Each row is a point on a tangle of strands that fork, close into loops and nearly touch. The rows are in no order.
Two points are linked if the straight distance between their rows is under 5.44. Some points are linked to none.
k39: [ 0.04 -1.52 -1.89 -0.21  1.02 -2.60  1.47 -1.06 -2.10  0.19 -0.35  0.21
 -2.67  1.73  1.03 -1.20 -0.62 -1.51  1.39 -1.97 -1.72  3.34]
k303: [-0.39 -0.03  1.48  0.04  0.94  0.11 -0.47  1.15 -0.22 -0.06 -1.26  0.16
 -0.42 -0.74  1.49  0.55 -1.45 -3.04 -0.51  1.01  0.13  1.89]
k232: [-1.25  0.60  2.30  1.57  1.06 -0.23 -0.86  1.10  2.21  2.33 -2.43  1.00
 -2.34 -1.97  0.43  0.59  0.91 -1.80 -2.39  3.11 -1.50 -0.21]
k453: [ 1.33  1.31 -1.39 -0.12 -2.24  1.23  0.15  0.94  2.14  1.16 -0.29 -0.44
 -0.56 -0.35 -0.36  1.86 -2.81  1.49  2.54 -3.68  2.45  0.77]
k123: [-1.85  1.12  1.97  4.24 -0.84  0.72  0.90  1.64 -0.01  2.10  1.37 -0.73
  1.29  1.36 -2.28  0.88 -0.03  0.30  0.44  1.44  0.06 -1.96]
k670: [-1.22  1.64  0.26  0.52 -1.08  3.19 -1.65  0.64 -1.20 -0.92 -1.58 -1.71
 -2.14 -1.03  1.04  1.43 -0.99  0.79 -0.72  2.14  0.23  1.66]
k129: [-1.70 -0.02 -1.57 -1.22 -1.83  1.32  0.06 -1.32  1.53 -1.78 -0.27  0.14
  0.72 -0.97 -0.28 -0.49  1.12  2.06 -2.16  0.97 -0.40 -4.53]
k998: [ 0.88  1.52 -1.01 -4.80 -1.55 -0.21  0.48 -3.30  0.57  0.09 -1.57  0.40
  0.65 -0.50 -2.59  0.41  0.81  2.17  2.19 -0.70 -0.32 -2.33]
k84: [-1.50  0.65  0.13 -2.97 -0.91  2.37  0.05 -1.05  0.08 -1.56  0.93 -0.97
  1.34 -0.96 -0.02  0.34  1.11  0.33 -2.87  1.28 -0.78 -2.26]
k616: [ 2.97  0.71 -0.07 -0.44 -1.02 -0.81  1.17 -2.44 -0.99  1.61  1.43 -1.23
 -0.25  1.79 -2.11 -0.02 -0.09  1.90  2.99  0.55  0.38 -0.03]
k635: [-0.64  0.09 -3.66 -0.06 -1.03 -1.68 -2.36  2.25 -0.68 -0.87 -2.12 -0.07
 -0.58  0.03  0.34 -0.66  2.74  2.68 -0.59  1.15 -0.37  2.65]
k394: [-1.97  2.72  0.76 -0.11 -1.71  2.83  0.00  0.66 -1.62 -1.58 -0.09 -1.64
 -0.52 -1.07  1.44  1.26 -1.55 -1.29  0.01 -0.05 -0.87  1.97]
k57: [ 0.81  0.56 -0.36 -1.35  1.95 -0.92  0.94 -1.70 -2.13 -0.65  1.21 -0.62
  0.23  0.77  1.10 -0.89 -0.24 -0.55  0.10  0.15 -0.10  2.28]
k136: [-0.72  2.30  1.15 -3.63 -1.67  0.72  0.32 -1.88  1.71 -0.23  0.25 -1.05
  1.60 -1.53 -0.14 -1.79  1.99  0.16 -2.08 -0.96 -2.57  0.70]
k719: [ 0.96  0.70  1.33 -5.94 -0.65 -0.24  0.06 -0.98 -0.71 -0.40  0.32 -1.45
  0.78 -2.23  0.36 -1.85  2.04 -0.43 -1.61 -0.24 -1.57 -0.41]
k883: [ 0.00  0.32 -0.46  2.91  0.98  1.45 -0.98  0.67 -1.44  1.00 -0.56  2.73
 -1.63  1.34 -0.35  2.27 -2.93 -0.16  1.03 -0.05  2.14 -1.69]
k914: [-2.20 -2.11 -1.30 -1.09 -0.24 -2.10  0.41 -0.09  0.04  0.66 -2.99  2.27
 -1.65 -0.48 -1.18  0.38 -0.60  0.07 -0.96  1.30 -0.31 -0.21]
k204: [-1.35 -0.71  1.06  2.31  0.99  1.59 -3.17  1.88  1.33  0.63  1.12  0.37
  1.87  0.66 -0.93 -0.31  0.81  0.36 -1.92  0.16  0.79 -2.96]
k183: [-0.63  0.69 -2.50 -0.21 -0.09 -3.27 -1.68  3.78 -0.26 -0.56 -1.34  0.95
  1.52  0.21  0.70 -0.48  1.22  0.78  1.23 -1.69  2.43  3.04]
k276: [ 1.52 -2.25 -0.66 -1.05  0.45 -0.31 -0.17 -0.32 -0.98 -0.52  3.38 -1.97
  0.02  1.03 -2.48 -0.39  0.98  2.49  0.62  1.59 -0.04 -1.83]
k435: [-2.06  0.98 -0.25 -1.14  0.87 -1.43  1.44 -3.20 -1.76  1.51 -2.84  0.42
 -1.50  1.24 -0.21  0.82  0.02  1.10 -1.14  2.33  0.17  0.45]
k342: [-0.46  0.92  2.66 -3.85 -1.92  1.83  1.14 -0.20 -0.57 -0.05  0.35 -2.39
 -0.36 -2.32 -1.44 -0.42  0.74 -0.41  0.54  2.42 -0.81 -1.36]
k573: [-1.83  0.94 -0.09 -1.97 -1.06  0.70 -0.24  0.91 -1.82 -0.92 -1.17 -0.08
  0.23 -0.77  0.60 -0.03 -2.10 -2.47  0.32 -0.21 -0.03  1.81]
k546: [ 0.69 -0.17  1.56 -0.24  3.00 -1.43  2.19  0.28  1.53 -0.26 -2.54  0.61
  0.06 -0.94  3.95 -0.20 -1.04 -1.24  1.17 -1.67  0.90  3.84]
k655: [-1.12 -1.19 -2.44 -0.92 -0.85  0.33 -0.04  0.86 -1.77 -2.58  1.73  0.55
  1.78  0.79 -1.98 -0.20  1.38  1.60  0.13 -0.16 -0.60 -0.99]
k17: [-1.35  0.31  0.32 -1.85 -3.21  1.43  1.84 -2.45  2.24  0.58 -2.86  0.01
  0.07 -1.67 -2.03  0.46  1.09  2.87  0.49  2.05 -0.29 -4.19]
k250: [ 0.85 -1.97  0.22 -0.43  1.19  0.14 -0.50  0.58 -1.63  0.96  3.04 -0.99
  0.92  1.21 -2.17  0.10  0.28  0.69  0.47  1.67  2.42 -2.27]
k249: [-0.05 -0.76 -2.63  0.44  1.79  1.61 -0.26  0.38 -1.12 -2.18 -0.55  0.55
 -2.34  0.33  4.38 -0.03 -0.12  0.16 -1.65 -1.62 -0.90  2.15]
k746: [ 0.52 -0.67 -3.17  1.42  0.47 -2.57 -1.41  3.37 -0.72  0.34  0.62  1.33
  0.44  1.36  0.83 -0.84  1.05  0.74  0.39 -2.48  1.52  2.85]
k541: [ 0.37 -0.94 -2.15 -2.02  1.85  1.36  0.11 -0.87 -0.53 -3.45 -2.27  1.10
 -0.71 -0.74  4.38 -0.21 -0.28 -0.11 -1.82 -1.75 -0.14  2.15]
k429: [-0.03 -3.19 -2.73 -1.07 -0.64 -2.39  0.18 -1.27  0.41  0.62  0.32  3.17
 -0.88  1.35 -2.31 -0.48 -1.26  1.11 -0.76 -0.79  0.31 -1.80]
k187: [-2.20 -0.87  2.18  0.77 -1.23 -1.30  2.05  1.94  0.67 -0.93  1.58 -0.04
  0.63 -0.83 -1.38 -1.79 -1.35 -2.78  0.32 -0.22 -0.56 -3.30]
k636: [-2.69  1.08  0.75  2.63 -0.31  1.53  1.94 -0.63  1.45  0.08 -0.38  1.35
 -0.81  0.07  0.60 -0.15 -0.59 -2.33 -2.38 -0.66 -3.32 -2.48]
k284: [-0.83  1.10 -0.29  3.84  0.39 -2.06  1.21  0.91 -0.15  1.57  1.01  0.49
 -0.85  2.90 -1.11 -0.88  1.65 -0.09  0.05 -0.04 -2.70  2.03]
k889: [-2.60 -2.09 -1.65  1.53  0.22 -1.21  1.39  1.67 -0.90 -0.10  1.66  2.48
 -0.36  0.64 -1.39 -0.51 -1.69 -1.28 -0.69 -0.40  0.80 -2.74]
k805: [ 0.74 -0.52  0.53  1.63  3.90  0.55 -1.12 -0.39  0.38 -0.59 -0.89  1.82
  0.15  0.01  4.03  0.93  2.05  0.68 -2.30  0.87  0.08  0.18]
k859: [ 0.26  0.15  1.94  0.72 -0.93 -0.81 -0.29  2.59 -1.69  0.66  1.01 -1.49
  0.60 -0.10 -0.97 -0.63 -0.74 -1.87  2.63  0.66  0.97  1.80]
k402: [-0.48  2.74  0.56  1.29  0.66  0.87  1.30 -1.57 -2.23  0.46  0.29  0.78
  0.62  2.13 -0.74  1.98 -2.58 -1.95  1.13 -1.07  0.83  0.25]
k666: [ 0.35 -2.28 -0.56  1.14 -3.09  1.93  1.41 -1.19  2.89  0.07 -0.23 -0.05
 -0.17  0.70 -1.64 -0.87  0.04  1.47  0.19  1.30 -0.56 -4.82]
k932: [-2.02  0.59 -2.08  1.12 -0.52 -0.84 -0.40  0.75  0.19 -0.50  0.91  1.78
  1.96  1.13 -2.14 -0.22  2.17  0.74 -0.79 -0.83 -0.59 -0.64]
k983: [-1.09  0.26  0.02  2.25  3.79  1.99 -0.99  0.27 -0.95 -0.45 -0.82  2.52
 -0.45  0.20  2.74  0.87  1.16 -0.99 -1.91  0.05 -0.77 -0.40]
k599: [ 0.58 -1.28 -0.83 -2.01  0.89 -1.09 -1.84 -0.10  0.71 -0.10 -2.15  0.20
  0.07 -1.48  1.73 -0.53  0.64  0.58 -1.93  0.79  1.53  1.80]
k868: [ 3.45 -1.32  1.60 -1.76 -2.22 -1.92 -0.89  1.41  1.63  1.65  0.58 -1.28
  1.52 -0.73 -2.14 -1.39  1.00 -0.48  3.60 -0.25  0.80 -0.16]
k227: [ 1.86 -0.91  0.16  2.79  0.72  0.12 -4.18  1.61  1.19  2.13 -0.55  1.57
 -3.11 -1.10  1.05 -0.23 -0.18  1.39  0.55 -0.21  0.94 -0.76]
k989: [-1.66 -0.09  1.62  1.48  0.61  1.52  1.40 -1.13  1.54 -1.19  1.10  0.84
  0.66 -0.01  0.86  0.73 -0.94 -3.48 -1.73 -1.67 -2.79 -1.95]
k339: [ 2.40  0.14  0.64 -1.25 -0.28  0.29 -0.11 -1.55  0.36  0.39  1.25 -3.37
 -1.71 -0.73 -0.23 -0.30 -0.73  0.65  0.31  1.52  0.39  1.15]
k604: [ 0.13  0.07 -0.87  0.34 -2.95  0.31  3.20 -2.62  1.06  0.37 -0.22 -1.38
 -0.96  0.49 -2.88  0.15  1.07  2.78  1.99  1.84 -1.82 -1.63]
k207: [-0.26 -1.63 -1.11 -1.93 -0.78 -2.66  1.41 -1.82 -0.26  1.37 -0.85  2.59
  0.53  0.03 -2.90  0.12 -1.24  0.76  0.89  0.10  2.60 -2.58]
k632: [ 0.64 -1.08 -3.89  0.43 -1.97  1.22 -1.28  2.90 -2.27 -2.04  0.49  0.66
 -0.70  0.01 -0.27  0.77 -1.43  1.76  1.91 -0.81  0.81  0.42]
k388: [-1.06 -1.73  3.00 -1.82 -0.30  0.65 -1.10  1.80  2.32  0.90  0.10 -2.20
 -0.08 -2.54 -0.50 -1.32  0.55 -1.61 -1.27  1.53 -1.22 -1.01]
k219: [-0.84 -1.40  0.61  1.51  0.98  0.59 -1.42  1.93 -0.49  0.18  2.13 -1.20
  2.71  1.19 -1.52  0.20  0.83  1.66 -1.55  2.45  2.34 -3.29]
k561: [-0.59 -0.11 -0.86  0.76  1.99 -1.83  1.62 -0.25 -2.03  0.72 -1.47  1.70
 -2.08  1.96  1.38  0.05 -0.36 -1.73  0.34 -0.21 -2.01  2.79]
k261: [ 2.36 -1.64 -1.27 -0.05  1.08 -1.60 -1.22 -0.15  0.56  0.14  1.65 -0.85
  0.18  0.86  1.03 -0.08 -1.19  1.01 -0.36 -0.97  3.16  1.04]
k196: [-4.37  2.26 -0.46  2.51 -0.68  0.70  2.37 -1.50  0.09 -0.27 -0.28  1.47
  1.08  1.26 -0.51 -0.16 -0.48 -0.43 -1.80 -0.28 -1.16 -2.81]
k302: [-2.50  1.80 -0.91 -0.07 -1.06 -0.64 -1.17  1.19  0.88 -0.16 -1.64  1.33
  2.56 -0.06 -0.70 -0.19  2.12  0.04 -0.59 -0.64 -1.97  1.16]
k374: [ 0.54  1.50  2.32 -4.17 -0.68  3.19  0.31 -1.19 -1.19 -1.03  0.73 -1.17
  0.83 -1.58 -1.00 -0.08  0.42  0.36 -0.52  0.93  0.16 -2.21]
k269: [ 2.38 -0.54 -0.50 -1.34 -1.58  0.26 -1.59 -0.61  1.53 -0.67 -0.40 -0.44
 -0.72  0.04  0.42 -0.64 -1.06 -1.51  0.48 -1.79 -1.67  1.72]
k625: [-0.11 -0.60 -2.87  0.75  1.85 -1.82  1.08  1.65 -0.42  0.47 -0.23 -0.39
 -0.32  0.40  2.56 -0.69  0.06  0.95 -0.30 -2.92  2.23  3.91]
k821: [-0.35 -0.06  2.78  1.33  0.53  1.04 -1.80  1.30  1.31  0.89  0.87 -0.02
  1.74  0.10 -1.38  0.47 -1.31 -1.18 -0.84 -0.19  0.46 -2.32]
k230: [ 2.78  0.05  0.95 -0.73 -2.89  0.67 -0.99 -2.45  1.90  0.90 -0.68 -0.33
 -1.36  0.17 -0.33  0.27 -2.33 -1.22  2.03 -2.38 -2.08  1.24]
k938: [-0.22  0.74  0.68 -1.23  0.89 -1.85  1.22 -1.76 -0.62  1.44  0.05  2.02
  1.94  0.78 -2.33  0.90 -1.44 -0.92  0.38 -0.54  2.80 -2.02]
k198: [ 2.46 -0.50  0.48 -0.42 -1.00  0.66  0.77 -1.05 -1.03  0.93  0.45 -2.21
 -1.45  0.74 -0.88  0.41 -1.29  1.65  2.46  1.14  1.37  0.53]
k791: [ 1.03  1.03  0.71 -0.73 -2.05 -0.62  2.84 -2.21 -0.52  1.77 -0.12 -0.91
 -1.88  0.61 -2.82 -0.19  0.45  0.68  2.87  1.10 -2.08 -0.51]
k579: [-0.08 -1.28 -0.36  0.96  1.15  0.57 -2.36  1.21 -0.72 -1.49  1.78 -1.21
  0.26  0.46  0.17 -0.72  1.10 -0.07 -1.69  0.35 -0.57  0.81]
k672: [ 0.72  1.37  1.09 -1.27  0.79 -1.72  1.86 -1.60 -0.83  2.25  1.29  0.37
  1.40  0.39 -1.78 -0.46  0.57  0.04  0.17 -0.17  1.03 -1.39]
k465: [-0.93 -2.54 -2.27  0.27 -0.59 -1.36  2.08 -0.32 -0.06 -0.80  2.63  1.24
 -0.35  1.56 -2.57 -0.05 -1.43  0.59 -0.28 -0.47 -0.43 -3.01]
k591: [ 0.98 -0.07 -0.52  1.54 -1.93  0.52 -2.52  2.43  0.49 -0.94  1.06 -1.20
  2.49  0.28 -0.91  0.30  2.19  1.35  1.22 -0.10  0.38  1.03]
k149: [-1.49  2.80  0.98  0.84 -1.31 -0.46 -1.86  1.97  0.72  1.82 -3.25  0.58
  1.24 -1.03 -0.82  1.11  1.63  0.61  1.69  0.58  1.51  1.14]
k143: [-1.15 -0.73  2.70  3.13  0.04  0.99  0.65  1.16  1.58  2.41  1.21 -0.86
  1.18  0.26 -2.32 -0.26 -1.33 -0.85  0.79  0.85  1.32 -4.17]
k825: [-3.89  1.66 -0.17  2.69  0.05  1.39  1.73  0.64 -2.01 -0.45  0.49  1.13
  0.70  1.10 -1.40  1.16 -0.21 -0.49 -0.96  0.92 -1.07 -1.06]
k315: [ 1.08  1.62  2.27  1.68  1.90  0.37  1.04 -2.65 -0.19  0.01  1.63 -0.94
 -0.30  0.75  0.62  1.47 -1.08 -2.20 -0.42  0.65 -1.24  0.68]
k474: [ 0.56  0.32  2.74  1.03 -0.16 -0.07 -0.68  2.23 -0.26 -0.27  0.86 -1.90
 -0.90 -0.91 -0.06  0.12 -0.82 -3.25  1.00  0.51 -0.42  2.38]
k992: [-1.12  1.25 -1.08  2.69  0.68 -1.30  0.54  0.83 -2.37  1.61 -0.85  1.30
 -1.79  2.11 -0.15 -0.09  0.04 -0.42  1.12 -0.45 -2.28  2.70]
k817: [ 1.07  0.53 -1.55  1.42  1.68 -1.68  1.15 -0.89  1.13  0.70  0.00 -1.26
 -0.30  2.10  2.04 -1.06  1.68  1.79 -0.02 -1.77  1.37  3.49]
k6: [-1.87  0.33  3.87  0.70 -0.77 -0.58  0.50  1.69  2.88  1.52  0.90 -2.18
  0.54 -1.64 -0.55 -1.48 -0.04 -2.21 -0.65  0.75 -1.02 -0.53]
k742: [-2.73  0.22  3.65 -1.35 -1.35 -1.17  2.00  2.00  0.15  0.47  1.64 -1.89
  0.62 -2.16 -0.74 -2.33 -0.41 -2.94 -0.04  0.65 -0.22 -2.30]
k201: [ 2.93 -2.19 -0.35 -2.66 -2.19 -1.18 -1.54 -0.47  2.18  0.46  1.33 -0.45
  1.34 -0.63 -2.21 -1.80  1.03  0.35  1.08 -1.03 -0.20 -0.62]
k935: [ 2.11 -1.45  0.49  1.87  2.80 -0.07  0.29  1.77  1.08 -1.15  0.88  0.79
 -0.07 -0.41  3.93 -1.38 -0.22 -1.91  0.51 -3.12 -1.42  2.64]
k629: [-2.44 -0.05 -0.61  1.71  2.84  0.24 -0.98  0.34 -2.03 -0.12 -2.32  2.17
 -1.44  0.39  1.50  0.16 -0.06 -0.34 -2.15  1.47 -0.23 -0.04]
k785: [ 2.42 -0.89  0.84  0.89  2.75 -1.12  0.82 -0.86  1.28 -0.85  0.78 -1.62
 -1.04 -0.72  3.36  3.13 -1.60 -0.63 -0.50  0.21  1.23  0.57]
k827: [-0.83 -1.40 -2.02 -1.24 -2.69  1.05 -1.13  1.98 -1.50 -2.40 -0.11  0.73
  0.71 -0.66 -1.61  0.53  0.02  1.45  1.04  0.45 -0.53 -0.02]
k823: [-2.08 -1.22  0.04 -0.87  0.22 -1.57  2.47  1.27 -1.81 -0.40  2.01  1.07
  0.46 -0.02 -2.13 -1.11 -1.76 -2.90  0.12 -0.23 -0.66 -1.13]
k608: [-0.75 -0.78 -0.38 -0.23 -3.21  1.38  1.26 -2.51  3.08 -0.10 -1.11 -0.93
 -0.20 -1.13  0.02 -0.78  0.25  1.75 -1.56  1.58 -0.08 -5.18]
k328: [ 1.16 -0.43 -0.98  2.44  3.05 -1.68 -0.06 -1.31 -0.24  1.29 -1.14  1.01
 -1.04  2.74  2.47 -1.03  1.79  2.19 -0.46 -1.36 -1.24  2.98]
k331: [ 0.12  1.67 -1.14  1.02 -1.41 -0.57 -2.11  3.68  0.33 -0.56 -0.51 -0.63
  1.03 -0.17  0.03  0.74  0.73  1.91  2.35 -1.55  1.69  1.99]
k110: [-0.57  0.89  1.53  0.81  2.46  0.75  2.32 -2.76  0.92  0.33  1.13 -0.12
  0.32  0.22  0.30 -0.06 -0.38 -2.99 -1.27 -0.42 -2.67  0.05]
k373: [ 0.27 -1.98 -0.45  2.42  1.68  0.09 -4.02  2.28  1.71  1.26 -0.52  2.55
 -2.09 -2.10  0.93 -0.04  1.06 -0.04 -1.39  1.26 -0.60 -1.64]
k696: [ 2.08 -2.49 -0.89 -3.11 -1.72 -0.29 -2.02  0.86  0.42 -1.49  2.18 -0.86
  1.43 -0.50 -1.45 -1.68  1.88  1.67 -0.01 -1.02  0.37 -0.58]
k962: [ 0.93  1.71  1.62  2.11  1.59 -0.08  0.06 -1.27  0.90  0.85 -3.01  0.21
 -2.73 -0.35  2.34  2.54 -0.97 -0.63 -0.26  1.23  0.11  1.38]
k372: [-0.06  0.10 -2.22  1.05  1.13  1.97 -1.01  0.34 -1.62 -1.99  0.36 -0.12
 -0.24  0.43  1.77 -0.07 -0.17 -0.31 -1.54 -1.55  0.26  1.33]
k769: [-0.37  1.71  0.85 -2.78 -2.55 -0.50  2.67 -2.68  1.42  0.21 -1.99 -0.01
  0.41 -1.39 -2.24  0.14  0.22  1.92  0.99  0.13 -0.55 -4.13]
k280: [-0.22  0.01 -1.53 -3.07  1.02  1.58 -1.13 -1.98 -0.21 -2.24 -2.34  1.28
  1.73 -0.29  2.88 -0.07 -0.32 -0.30 -1.42 -1.94  1.75  0.56]
k317: [ 2.40 -0.39  0.01  1.42  3.66 -0.49  0.55  0.02 -0.38 -1.74  1.06 -1.34
  0.10  0.23  4.00  1.18 -0.31 -0.82 -1.00  0.48  0.65  1.74]
k355: [-0.56  2.04  2.92  2.20  0.63 -0.32 -0.47 -0.71  1.07  2.28 -3.17 -0.37
 -3.06 -0.81  1.00  1.29  0.02 -0.58 -0.97  2.70 -2.16  1.78]
k764: [-2.79 -0.80 -0.14 -4.14 -1.35 -1.41  0.87  0.27 -0.07 -0.54 -0.05  0.40
  0.30 -2.34 -0.48 -1.95  0.31 -1.94 -1.45  0.76 -1.20 -0.77]
k437: [ 1.60  0.25  0.23  0.53  3.03 -0.48  0.44 -0.75 -0.62 -1.46  1.96 -1.59
  1.84  1.51  2.74 -1.03  0.99 -0.37 -1.51 -0.94  1.14  1.47]
k590: [ 1.71  0.68 -0.48  0.10 -2.76  0.11 -2.19  1.43  1.74 -0.96  1.07 -0.65
  2.14 -0.27 -1.00 -0.82  2.41  0.75  0.73 -1.78 -1.74  0.97]
k822: [-0.15 -0.58  1.88  3.08  1.76  0.25 -2.37  0.84  1.92  0.47 -0.40  1.72
 -2.68 -2.62  1.16  1.08  0.78 -1.20 -1.51  1.44 -1.72 -1.61]
k247: [ 0.87  1.12  0.65  1.21  1.79  0.67 -0.46  0.93  0.44 -0.04 -0.53  0.97
  0.88  0.42  3.16 -1.02  1.02 -1.60 -0.41 -1.92 -1.00  2.95]
k87: [-3.44  0.45 -0.79  0.65  0.82 -1.01  0.47 -0.22 -2.51  0.72 -2.72  1.17
 -1.91  1.59  0.48  0.51  0.73  1.33 -1.05  2.14  0.08  1.83]
k767: [ 0.51  0.39  0.72 -0.78  0.04 -1.94 -0.24  1.98 -1.25  0.54  0.53  0.00
  2.21 -0.41 -2.09 -0.21 -0.58 -0.90  2.26  0.20  2.32  0.77]
k295: [-0.06 -0.70 -1.88  1.38 -3.52  0.40  3.25 -1.44  1.46 -0.50  0.89 -0.19
  0.79  0.51 -2.76 -0.31  1.00  2.13  1.64  0.79 -1.81 -3.83]
k298: [ 3.36 -1.30  2.25 -0.69 -1.19 -0.40  0.14  0.03  0.80  2.17  2.21 -2.21
  0.91 -0.14 -1.29 -1.07  1.47  0.92  2.52  1.00  1.31 -1.83]
k644: [ 2.69  0.98  0.11 -0.82 -3.73  1.18  0.27 -1.32  1.59  0.37 -1.14 -0.02
 -0.41  0.22 -0.64  0.71 -2.51 -0.05  3.92 -2.53  0.84  0.08]
k881: [ 0.40  0.52 -1.40  3.22  0.74  1.51 -2.68  1.23 -1.61 -0.15 -0.65  1.61
 -2.19 -0.30  0.35  1.57 -1.41  1.87  1.16  0.16  3.06 -1.34]
k563: [ 1.52  1.47 -0.55 -2.18 -1.15 -0.32  1.00 -3.73  0.10  1.70  0.20  0.01
  1.36  0.52 -2.44  0.48  0.88  2.01  0.70 -0.17  0.45 -0.42]
k588: [-2.70  0.82 -2.11 -2.13 -0.69  0.45  0.96 -1.56 -0.93 -1.32 -1.13  0.08
  0.29  0.10 -2.08  0.80  1.52  2.76 -0.41  1.80 -0.83 -0.74]
k413: [ 0.62  0.23 -1.61 -0.22 -0.73  1.25  0.55  1.39  0.66 -0.79  0.88 -1.19
 -0.20 -0.38  0.89  1.57 -2.43  1.20  0.88 -2.88  2.50  1.13]
k169: [ 1.48 -0.27 -0.10 -1.00 -2.72  0.97 -2.50  1.18  1.28 -1.07  0.92 -1.51
  1.41 -0.80  0.42 -1.41  0.37 -1.13  0.12 -3.02 -1.19  2.43]
k121: [ 0.51  1.20  0.64 -2.00  2.28  0.16  2.62 -2.88 -1.45 -1.88 -1.17 -0.29
  0.42  0.67  2.74 -0.56 -1.13 -1.55  0.49 -1.60 -0.02  2.05]
k211: [ 1.91  0.73  2.24  0.77  2.24 -0.68  1.49 -1.61  0.35  0.47 -1.45 -1.04
 -1.81 -0.95  2.43  2.74 -2.42 -1.46  0.65  1.48  0.95  2.05]
k924: [ 0.68  0.60  1.28 -2.23  2.44  1.18  0.84 -2.74 -0.35 -1.19 -0.85  0.54
  1.57  0.04  2.85  1.10 -1.93 -2.60 -0.25 -1.12 -0.43  0.51]
k950: [ 0.81 -0.88 -0.09  3.54  2.74 -1.80 -0.21  0.51 -0.30  1.77  1.06  0.37
 -1.92  2.00  1.12 -0.58  1.78  0.29 -1.06  0.18 -1.88  1.72]
k325: [ 1.19 -1.10 -0.87 -5.24 -0.62  0.48 -1.26 -0.89 -0.41 -2.06  1.96 -1.16
  2.09 -1.26  0.63 -1.50  1.02  0.65 -1.52 -0.55  0.14 -0.82]
k673: [ 1.16 -1.78  0.15  1.74  4.48 -0.93  0.39  0.39 -0.73 -1.39 -0.13  1.77
 -0.16  0.06  4.66  0.68  0.87  0.41 -0.30  0.30  0.89  1.63]
k898: [ 1.36 -1.70 -1.57  1.11  0.74 -0.39 -2.38  1.23 -0.58  1.34 -1.37  1.54
 -2.44 -0.24  0.08  0.79 -0.77  2.14  0.05  0.42  2.75 -0.17]
k682: [-0.62 -0.61  0.85 -3.16  2.20  1.07  0.25 -1.58 -0.21 -1.91 -1.69  2.06
  2.05 -1.14  2.22 -0.10 -0.51 -3.12 -1.21 -1.15 -0.02  0.68]
k383: [ 1.54  1.75  0.79  2.07  1.55  1.34  0.61 -2.02 -0.81 -0.62  1.16 -0.34
 -0.31  1.68  0.33  1.42 -2.47 -1.83  0.16 -1.70  0.07  0.42]
k571: [ 0.87 -0.03  1.48 -3.35 -1.37  0.62 -0.39 -0.26 -0.52 -0.13 -0.96 -2.71
 -0.10 -1.60 -0.60 -0.67 -0.24  0.20  0.56  2.74  0.63  1.52]
k610: [ 0.38 -1.41  2.53 -2.56 -1.04 -0.35 -1.27  0.81  0.87  1.28 -1.22 -1.42
 -0.37 -2.22  0.13 -0.61  0.35 -1.26 -0.96  2.96  1.00  0.61]
k11: [ 0.17 -0.37 -2.22  0.63  0.16 -1.21 -2.30  0.25 -0.55 -0.60  0.91 -1.33
  0.11  1.14 -0.10 -0.74  2.03  2.06 -1.53  0.63  0.03  1.80]
k158: [-1.57  2.27 -0.08  3.94  0.06  1.06  0.40  0.43 -1.21 -0.05  1.87  0.92
  1.04  1.89 -2.06  1.82  0.34  0.61 -0.55  1.15  0.12 -1.17]
k974: [-0.08 -0.77 -3.66 -0.87 -1.61  1.61 -0.59  1.68 -0.54 -1.15  0.35 -0.13
 -3.23 -0.81  0.77  0.76 -2.45  1.70  1.34 -2.60  1.61  1.45]
k630: [-0.45  2.59  0.15  0.96 -0.60  0.77 -1.29 -0.14  0.44  0.31 -0.29  0.45
  1.51  0.54  1.85 -0.77  2.18 -0.08 -0.94 -1.29 -1.84  1.91]
k55: [-0.12  0.64  0.89  2.01  0.36  0.58 -0.01  1.27 -2.16  0.46  0.15  1.08
 -0.34  0.87 -0.87  1.51 -3.58 -1.44  2.21 -0.40  1.76  0.26]
k542: [ 2.51 -1.99  0.21 -2.13 -1.02 -0.85  1.29  0.32 -0.71  0.54  2.31 -1.51
  0.37 -0.15 -2.99 -0.89  2.35  2.15  2.35  0.92 -0.38 -2.42]
k234: [-0.35 -0.16  1.18  0.17 -1.54  0.83 -0.07 -0.47  1.37  0.93  0.47 -0.84
  0.64 -0.42 -1.89 -0.62  1.49  1.42 -0.64  1.55  0.80 -1.50]

A fork is a point with three links, a tip a point with one. Leave the first point through the second and follow the links. Name the first fork or tip that comes.
k110, k315 -> k317
k328, k817 -> k935
k465, k889 -> k571
k821, k204 -> k136
k331, k183 -> k39

A piece is all that can be reached along the links. How many separate loops has the piece of each point below (a circle has one, a figure eight two, a Y none), and how many tips (points with one link)?
k883 -> loops 0, tips 3
k374 -> loops 3, tips 0
k573 -> loops 0, tips 2
k632 -> loops 0, tips 2

A tip is a point with one link. Name the tips that can be reached along the links from each point below, in the order of the rows.
k859 -> k670, k767
k542 -> k635, k136, k435
k932 -> k39, k935
